Points, in no order, along strands that fork, close into loops and pass close to each other.
Two points are linked if the straight distance between their rows is under 57.9. Some points are linked to none.
fezit: [ 46  55   7   2  26 -11  36   0 -23 -57 -62]
lanur: [ 16  -8  37  39  -1 -62  22  -6 -66  68   2]
kopo: [-22  14 -14 -24 -24  72  -5   4  58 -56  19]
lel: [ -4  -4  38  50 -10 -68  29 -14 -62  83  29]
Tupaf: [  9 -20  19  -4  62 -15   0   4 -31  56 -50]
bisa: [ 27  35 -19   5 -53  -6  -7  12  18 -56  25]
lita: [  35   44   19    0  -19   29   24   34    5 -112  -25]
fiko: [-27 -48   7  27 -34 -23  -9 -13 -12  35  99]
vol: [-30   1   4 -31  24  76  13  10  50 -77 -28]
deto: [-37 -44  13 -22  88   1 -50  46   6  36   3]
tezof: [ -8 -39  26  22  14 -25   3  -1 -39  64  37]
duto: [  -8   18  -44   12 -110    4  -12  -11   38   -5   15]
Gima: [  5   5 -21 -13 -18   2  -1 -29  17 -12   2]
goseb: [-12  19 -26 -16 -51  48 -14   0  49 -42  38]
luru: [  2   8 -16 -16  19   9   7 -28   7  -8 -22]
Dol: [-17 -15  33  48  -9 -53  20 -12 -47  87  64]
Danez: [-34 -33  -2  26 -78 -34   5 -37   7  35  68]
desu: [-14  25 -35  -9 -78  46 -18   4  50 -38  39]
vona: [ -9 -19  -1 -16  70   1  -4  -3 -13  41 -46]
Kapug: [  23   26   22  -10  -11   48   17   36   18 -112  -18]
tofa: [ 59   1  23  17  47 -45  -9  44 -54  12 -12]
tepi: [-26  -2   3 -24  98  19 -14  31   6  -3 -43]
rosol: [-33 -55  15 -12  69  -2 -45  41   0  45  22]
nafe: [ 46  58   7   7 -27  -4  22  25   0 -94 -18]
Sikef: [ 12  14  -7 -16  53  -3  23 -33 -18  19 -79]
duze: [ 14  46 -17  -3 -51  12  10  -4  26 -51 -11]
fad: [-16 -53  -2   8 -11  -9 -21  -4  -5  19  79]
Difo: [-37 -41   4  32 -61 -36  -2 -23  -3  40 106]
Kuz: [-11 -13  -9 -14   9  -8  24 -70 -12  49 -58]
Lolok: [-17  -9  -3 -22  85  12 -11  10  -1  19 -49]
poka: [ -4 -42  13   8  33 -15 -14  11 -26  46  24]
teka: [  4  27 -22 -12 -38  12   6 -26  26 -24  -9]
gage: [ 45 -14  40  37  14 -60  -4  38 -67  40  32]
dovo: [ 33  24   5  -6  67 -16  18  -4 -37  11 -81]
sika: [-37 -19   4 -26  98  13 -41  48   9   8 -13]
runu: [   3    5  -28   18 -100  -27   -9  -15   25   -5   25]
lon: [-27  35 -16 -26 -42  81  15 -17  51 -44 -31]
sired: [ -3  -6  -7 -15  39  -7  22 -55 -21  52 -78]
vufeb: [ 15  -2 -17  -6 -14 -13  -9 -11   3 -17  24]
lolez: [  9  14  13 -14  25  45  16  29  22 -97 -17]
kepi: [ 37  22  18  -4  91 -15   4  34 -31   6 -71]
Fop: [ 59  18  17  14  61 -36  -4  44 -51  -3 -30]
zeriz: [-18 -55  16   0  51  -7 -30  30 -14  47  30]
nilop: [-24 -23  -8  24 -97 -39   9 -37  14  29  47]
geku: [-31  21 -14 -27 -41  91   2  -2  58 -56   0]
Rata: [-26  43 -27 -20 -60  59  10 -31  49 -23 -36]
dom: [ 22 -16  36  22  26 -43  10   4 -54  66 -15]
Lepo: [ 20  13 -18   2 -44 -10 -14   1  18 -39  41]
gukeg: [-14  34 -44   4 -98  27 -12  -9  43 -23  12]
sofu: [-15   5   7 -23  38  57  15  18  38 -80 -21]
zus: [-10 -32  32  35   2 -38   4   3 -42  68  57]
turob: [ 11  19 -14 -17  24   2  17 -35  -1  -3 -50]
Pokob: [ -2 -10 -17  13 -85 -35  -1 -30  14  14  25]
kib: [ 19 -22  29   8  46 -32   1  10 -43  61 -27]
didir: [-17 -22 -26 -21 -15  32 -28  -2  44 -24  65]
kalok: [-27  26 -40 -18 -79  37   3 -46  48   7 -26]
katak: [ 46  21  19   5  84 -21  -3  50 -38  -4 -47]
Rame: [  2 -28 -12   1 -10 -16 -16  -9  -4   4  46]

A fork is a point with three links, a tip a point with one. Leave the first point through the second and follow the links. Name the first fork or tip that comes.
duze / bisa | vufeb
Sikef / dovo | tofa
desu / goseb | kalok
tofa / Fop | Sikef
vol / sofu | nafe
lita / Kapug | vol
Lepo / bisa | Gima

Name the points in between on the shortest way along the links from the first point to the second, in order.
tezof / kib | zus Dol lel lanur dom
nafe / sofu | lita Kapug lolez
vufeb / kepi | Gima luru turob Sikef dovo
zus / tepi | tezof poka zeriz rosol deto sika
